Points on a hilly landscape, in no order, each with its height.
From any point a ball takes the steepest step (drop divided by distance) to one of its 2 nearest points. It stops when none of these is lower. Distance is the straight distance between rows; heights are no part of it.
salid height 11.7: [ 78 120  91 131 105 159 144 146 133 140  72 108 100 138 106 134 130 118
  99 164]
Luget height 16.2: [182 127 128  96 151 155 132 104 198 131 148 178 140 133  94  80 176  98
 141 127]
nul height 29.5: [ 94  91 113 139 107 127 153  90  97  80 107 201  78 155 121  88 149 173
 148 187]
zunuk height 34.0: [159 169 160 115 143 154 108 152 186 168 133  83 169 125 127 178  95  85
 119  86]
zisit height 31.2: [131 128 143 122 178 105 130 129 203  98 118 158 114 133 139 112  96 165
 115 132]
buzi height 26.9: [167 155 152  93 157  87  92 110 119 104 166 135 146 121 150 107 124 137
 145  87]
madek height 3.3: [114 110 100 140 104 161 155 160 159 145  93 134 102 125 104 140 147 115
 117 169]
rosu height 36.7: [150 147 150 104 123 108 133 144 110 104 184 210  77 116 118 155 145 140
 218 140]
lev height 13.7: [ 59 122  91 130 109 143 149 109  98 116  96 139  87 152 119 110 132 137
 105 189]
zinof height 28.2: [168 120 156 104 171 176 128 105 234 127 130 167 171 144  95  84 123  94
 125 115]
Vek height 36.8: [105 101 180 195  69 132 129  95  56  91 135 138 111 124 150 173 100 162
 193 132]
der height 28.0: [112 120 125 128 164  87 127 120 154  88 113 155 109 143 151  94 105 183
 105 144]
kazin height 52.7: [134 144 151 125  93 124 130 125  38 159 176 105 146  91 152 167 145 107
 169 106]
tukez height 19.2: [162 122 122  93 194 112 141  94 178  99 139 138 150 137 120  27 123 128
  99  85]
Rem height 15.8: [ 86 120 110 153  84 148 132 127  70 137  93  85 125 120 133 141 124 114
 113 147]
Muvi height 10.0: [162 117 115  80 149 134 130  97 165 106 143 187 121 133 100  65 180 116
 139 134]
Nela height 10.7: [104 113 121 151  98 142 143 158 124 134 115 144  91 114 119 161 137 133
 139 170]
Guvo height 33.2: [133 134 167  92 173 158  91 119 237 116 130 175 123 159  97 142 104 128
 126 154]
bipil height 19.6: [118 127 119 161 100 116 133 107  64 127  86  71 158 122 172 113 117 135
  91 118]
liro height 22.1: [141 119 159 146 120  91 154 134  54 121 144 116 134  78 188 134 120 164
 157  89]
gad height 33.9: [148 142 164 141 160 101  95 137 183  99 122 146 131 142 151 141  92 168
 124 120]
tafo height 55.2: [129  96  90 135 132 171 162 164 192 208 116  83 163 130  56 145 152  70
  97  98]
leve height 32.2: [155 120 142 157 143  95 158 166 135 117 137 141 116  90 167 135 115 163
 144 115]
voti height 24.9: [178 152 127 122 124 141  91 104 142 132 135 122 163 143 128 106 145  96
 118 119]
duzo height 29.6: [ 95 131 155  96 175 172 103 111 239 124 111 152 137 161  88 129  84 122
  96 155]
zolip height 13.6: [ 75 130  78 104 124 149 154 123 147 147 104 113 109 142 103 117 131 110
  76 169]
Kupu height 32.1: [ 54 143 100 104 145 164 131 133 198 134  56  89 114 170  96 122  83 112
  63 146]
vegip height 21.1: [186 132 126 107 138 168 115  91 179 136 138 142 168 145 107  83 159  85
 117 117]
zuz height 3.0: [125 143 153 148 106 123 109 155 108 137  86  70 144 108 172 177  94 138
 111 104]
kir height 27.2: [ 96 105 117 172 122 105 179 132  78 117 109 104 117 103 171 118 109 166
 108 129]
kirur height 35.0: [115  95 158 185  79 125 130  95  59  84 130 157 110 133 146 126 120 174
 177 142]
gazod height 31.4: [138 132 162 109 121  93 153 123  45  87 199 184  88  94 125 135 143 142
 229  93]
Sofiv height 23.6: [ 95 144 124 103 135 130  95 126 146 122 118 134 106 140 107 153 109 124
 111 174]
mapi height 6.8: [ 71 105 104 145  96 136 153  81  60 110 115 134 102 143 123  98 138 142
 118 175]
Zir height 27.7: [180 147 132 127 128 123 134 148 133 163 155 106 160 108 145 138 137  96
 134  90]
fiv height 54.8: [103  96 117 144 107 109 169 122  40 137 177 123 116  78 130 129 145 132
 165 126]
zotin height 56.3: [122 106  81 137 126 152 168 179 159 192 133  99 138 114  81 148 164  95
 107 124]
Lir height 55.5: [ 99  99 105 128 115 119 170 127  68 135 176 153  95  89 103 120 162 128
 171 150]
ziv height 50.4: [ 74 149 103 109 103 152 111 154 121 155  68  40 143 121 116 150 102 101
  92 114]
Zezi height 27.8: [143 149 127 125 119 124  87 105 109 125 120 103 152 136 145 121 135 117
 102 124]
fet height 42.2: [104 126 109 117 166 135 158 136 196 148 117  97 141 127 111 112  88 119
  70 132]
kovob height 38.8: [136 109  86 131 140 125 167 120 148 134 121 121 135 127 125  77 147 126
  94 125]
dima height 32.5: [112  96 134 156 104 114 124 102  85  78 121 182  96 144 135 106 133 170
 163 159]
vef height 47.8: [ 57 140 104 127  99 143 118 161 101 136  45  56 111 126 126 155  86 125
 108 130]
lazu height 29.1: [183 163 144 102 148 104 119 123 119 133 168 112 163 104 156 115 129 117
 137  75]
Finon height 54.0: [ 90  96 145 150  96 121 180 110  20 154 180  95 135  68 138 163 138 134
 166 105]
lumis height 63.6: [191 150 148 140 111 118 106 129  96 114 146 142 143 124 162 128 149 125
 168  96]
Pag height 19.7: [118 137 128 115 159 134  87  94 186 113 103 131 136 177 122 103 108 134
  80 144]
gevo height 51.8: [160 171 159 107 117 112 130 129  54 145 199 131 138 102 153 165 148 113
 192  92]
Vuro height 16.6: [104 140 132 145  75 159 109 174  96 150  88  82 116 112 123 197 115  98
 151 121]
bilog height 57.0: [112  89  75 155 128 128 188 172 130 180 127  98 131 105 109 128 156 121
  97 119]
Vavo height 38.5: [153 159 161 150 108 151  67 152 173 125  88 129 126 162 137 184 113 117
 138 127]
daf height 26.2: [163 151 163 101 181 110  62  88 170 102 147 142 163 166 140 102 106 139
 120  94]
sev height 50.2: [168 189 155  87 138 127  83 130 146 139 186 154 137 140 119 173 139  97
 169 123]
Numak height 40.6: [138 127 116 123 157 136 146 118 186 132 124 117 150 135 123  92 116 118
  82 122]
kasiv height 31.6: [178 107 128 124 156 163 160 133 225 150 133 146 163 122 101  91 140  99
 115 113]
vufo height 38.4: [119 134 127 128 117 140  39  81 120 107  95 136 135 206 120 123 135 142
  98 155]
Buz height 41.3: [159 116 124 148 105 125 164 148  87 145 169 156 117  99 124 139 172 113
 188 121]
pari height 61.0: [115  98  84  99 130 162 168 132 168 172 139 151 118 125  71 102 191  97
 112 169]
gozi height 16.9: [153 117 109  85 171 111 149  99 163  98 143 160 125 137 111  36 157 128
 117 112]
dez height 36.9: [146 106  82 113 167 129 185 116 174 146 142 129 148 123 106  49 151 116
  91 111]
Nepe height 46.9: [100 146 120 107 142 132 133 173 163 170 143  92 126  98 107 181 106 106
 114 125]
fer height 37.5: [204 118 131 140 150  96 175 170 143 126 154 149 126  94 147 105 146 135
 165  78]
zunuf height 39.6: [182 119 121 148 126 113 169 165 118 151 167 148 130  95 135 125 171 117
 168  92]
gem height 59.4: [143  78  76 136 131 132 193 151 145 159 152 156 112 106  97  89 198 122
 133 137]
rikif height 58.5: [117  82  74 135 158 105 198 170 135 184 169 143 121  98  80 108 185 129
 124 119]
Bedet height 21.2: [103  92  97 138  91 162 160 111 122 117  88 172  86 150 109 110 167 135
 128 200]
deve height 24.1: [129 112 116 162 120 105 161 119  73 126 114  93 148 106 173  92 123 149
 104 108]
maku height 25.1: [154 161 135 131 121 128 120 160 129 159 141  90 144 111 141 178 119 106
 130 110]
mivub height 34.9: [ 78 140 133  99 166 165 106 111 222 126  77 113 136 173  96 123  68 116
  69 143]
fuf height 29.7: [126 113 135 163 122 102 150 141  97 106 113 128 120 104 170 133 106 167
 136 135]
begof height 15.9: [ 94 100 123 157  82 154 147 140 126 110  82 171  76 135 112 151 141 144
 145 188]
lonid height 51.0: [178 187 159 101 123 125 102 129  98 142 188 138 142 123 146 179 139 101
 181 106]
Deka height 49.2: [140 170 154  89 148 144  92 138 183 139 166 156 130 135 106 170 122  99
 138 141]
rurin height 40.4: [147 115 145 173  86 133 153 126  60 126 156 142 124 101 146 149 146 128
 195 120]
gena height 21.7: [118 154 147 131 102 133 125 180 102 162 132  87 128 102 134 209 108 109
 150 119]
Reb height 24.3: [144 127 149 108 173 154 111  93 220 111 118 154 151 166 110  89 108 126
 100 133]
fana height 24.0: [137 147 156 107 162  75  69 107 108  89 150 148 126 148 150 124 107 164
 141 112]
vife height 34.3: [160  92  95 129 154 150 189 140 200 167 137 132 154 124  92  90 157 103
 102 114]
nak height 30.6: [123 156 152 123 115 116  55 103  87 121 107  87 159 147 160 150 106 139
 102 119]
Vusel height 60.3: [163  85  96 147 112 134 172 135 134 126 127 176 110 113 114  76 188 128
 147 147]
Pofaf height 61.2: [166 108 102 128 110 126 152 108 101 105 132 167 123 126 123  62 185 121
 147 135]
Duf height 28.7: [147 156 161 102 159 128  58 103 175 114 137 123 160 163 131 138  96 123
 107 117]
zaf height 45.7: [ 96 138 108 109 148 106 142 158 123 159 138  75 136  97 134 161 100 121
  89 125]
sef height 25.2: [ 54 157  94  94 137 143 119 125 149 142  83  72 119 154 108 133  92 110
  68 145]
fev height 37.0: [162 175 165 135 121 154  94 166 180 142 108 102 147 138 139 195 104 102
 139 103]
Zotov height 40.1: [111 135 144 137 120 131  50 107 127 106 101 137 122 179 129 153 115 148
 118 154]
bolir height 19.1: [ 68 126 108 127 131 119 121 116 121 106  92 136  92 150 136 122 111 159
  95 177]
muno height 20.1: [112 139 146 108 171  91  59 101 142  93 132 143 126 169 143 121  95 176
 107 132]
Surup height 28.5: [132 123 157 108 138  77 155 133  42 102 191 149 105  76 145 119 129 151
 199  82]
remu height 26.6: [113 139 119 122 132 120 130 149 135 134 140 136 105 115 122 153 125 125
 127 161]
ropi height 35.1: [192 125 147 151 138 103 146 151 138  97 134 162 120 113 166 105 137 152
 170  99]
sak height 56.4: [ 89  99  85 100 125 125 170 120  98 135 166 169  91 108  93  98 172 127
 136 175]
rotu height 42.4: [ 78 140 133 130 101 139  47 116 107 111  72 101 119 184 131 161  98 143
 103 148]
Zavi height 60.2: [154 100  91 111 136 148 174 150 167 175 168 160 123 112  71 112 203  95
 141 137]
Lop height 34.2: [131 121 140 116 119 105 159 137  81 104 196 197  76  99 115 131 157 135
 213 131]
Rom height 57.7: [126  76  80 158 148  96 208 169 112 175 145 112 140  95 116 102 166 143
 110 105]
Bezi height 54.1: [105 112  81 123 134 158 161 157 179 195 112  64 162 126  73 126 129  81
  70 106]
zap height 52.6: [103 137  94 110 119 156 136 144 147 171  95  45 156 123  97 141 114  84
  77 104]
pov height 13.2: [108 135 126 159  91 135 117 139  78 136  64  54 151 123 167 145 104 128
  99 112]
vodug height 39.1: [149 145 155 112 151  89 140 155 126 111 178 178  90 101 140 148 124 149
 186 124]
siku height 36.1: [162 147 164 151 132 124  77 135 159 115 102 125 142 150 162 157 103 142
 123 119]
kogup height 25.7: [119  86 104 121 109 141 163 101 127  95 105 197  90 148 112  75 177 150
 140 188]
Dese height 48.0: [125 157 134  98 154 143 125 156 193 164 165 118 135 113 100 177 110  95
 122 127]
zedus height 31.3: [157 163 164 110 158 148  88 122 193 142 143 109 170 139 124 149  88  98
 113 103]
rina height 53.3: [102 121 161 150  75 138 141 103  31 142 169 104 132  90 133 181 127 114
 175 123]
tives height 19.3: [ 76 146  99  97 139 135 109 115 143 127 117 105 120 149 109 126 109 117
  79 164]
tifez height 12.9: [ 91 141 139 106 180 116  71 102 179 106 115 122 129 179 131 125  75 160
  75 140]
zeguz height 23.5: [171 139 143 110 175 104 102  97 170  91 137 144 156 143 134  70 119 136
 115  94]
lur height 11.9: [175 141 154 165 109 114 119 155 112 132 106  96 155 107 187 156 111 136
 126  98]
nofud height 38.6: [128 106 156 199  59 153 144 128  66 115 122 135 115 118 143 168 124 131
 176 140]
kul height 24.2: [ 87 114 115 142 144  97 115 104 107  81  99 153 101 168 153  97 105 189
 103 155]
seliz height 62.9: [171 121 158 162 103 110 118 116  87  84 133 164 123 131 158 117 139 151
 175 114]
Riz height 62.0: [166 114 127 143 111 114 120  96  90  87 123 160 121 137 141  73 158 140
 150 127]
Kugom height 36.2: [131 136 133 118 127 112  45  66  85 104 115 123 150 198 149 102 127 149
  99 132]
sarob height 64.1: [187 166 154 138  93 140  89 126  97 141 140 124 158 135 155 157 148  96
 156 108]
Sudo height 13.1: [ 95 109 118 164  91 133 147 108  64 119 114 116 114 121 133 124 134 139
 128 152]
Silu height 44.1: [ 96 140 120 123 149 120 135 152 165 139 102  79 133 115 134 150  80 133
  78 129]
denaz height 25.4: [148 128 143 122 133  85 147 137  71 115 167 131 126  90 153 123 131 141
 160 100]
kete height 33.7: [105 143 139 125 139 107  45  91 101 111 100  99 149 185 154 124  99 164
  79 128]
nuf height 17.5: [166 133 167 161 123  95 124 137  93 106 121 120 144 105 196 141 107 163
 147  88]
guvub height 45.0: [ 72 142 138 130  96 141  79 145  94 116  69  80 111 142 129 179  85 128
 121 142]
sizof height 9.6: [ 77 127 133 148  71 152 111 134  64 129 106  94 110 118 122 186 115 112
 152 148]

Where does a ball stop that starts at each point below?
Vavo: mapi
zunuf: zuz
rikif: Muvi
sak: tifez
Nepe: tifez
Zotov: Muvi
rosu: zuz
vodug: zuz

Call two points neighbours if one is among the 2 nearest of the other. Go from one point of each pair to the other, from neighbour to neighbour, staying as low as possible. Name the highest point that can't be avoided.
zuz and mapi: Buz
duzo and Muvi: Vavo
madek and duzo: mivub
duzo and mapi: Guvo
tifez and mapi: lazu
mapi and sizof: Rem
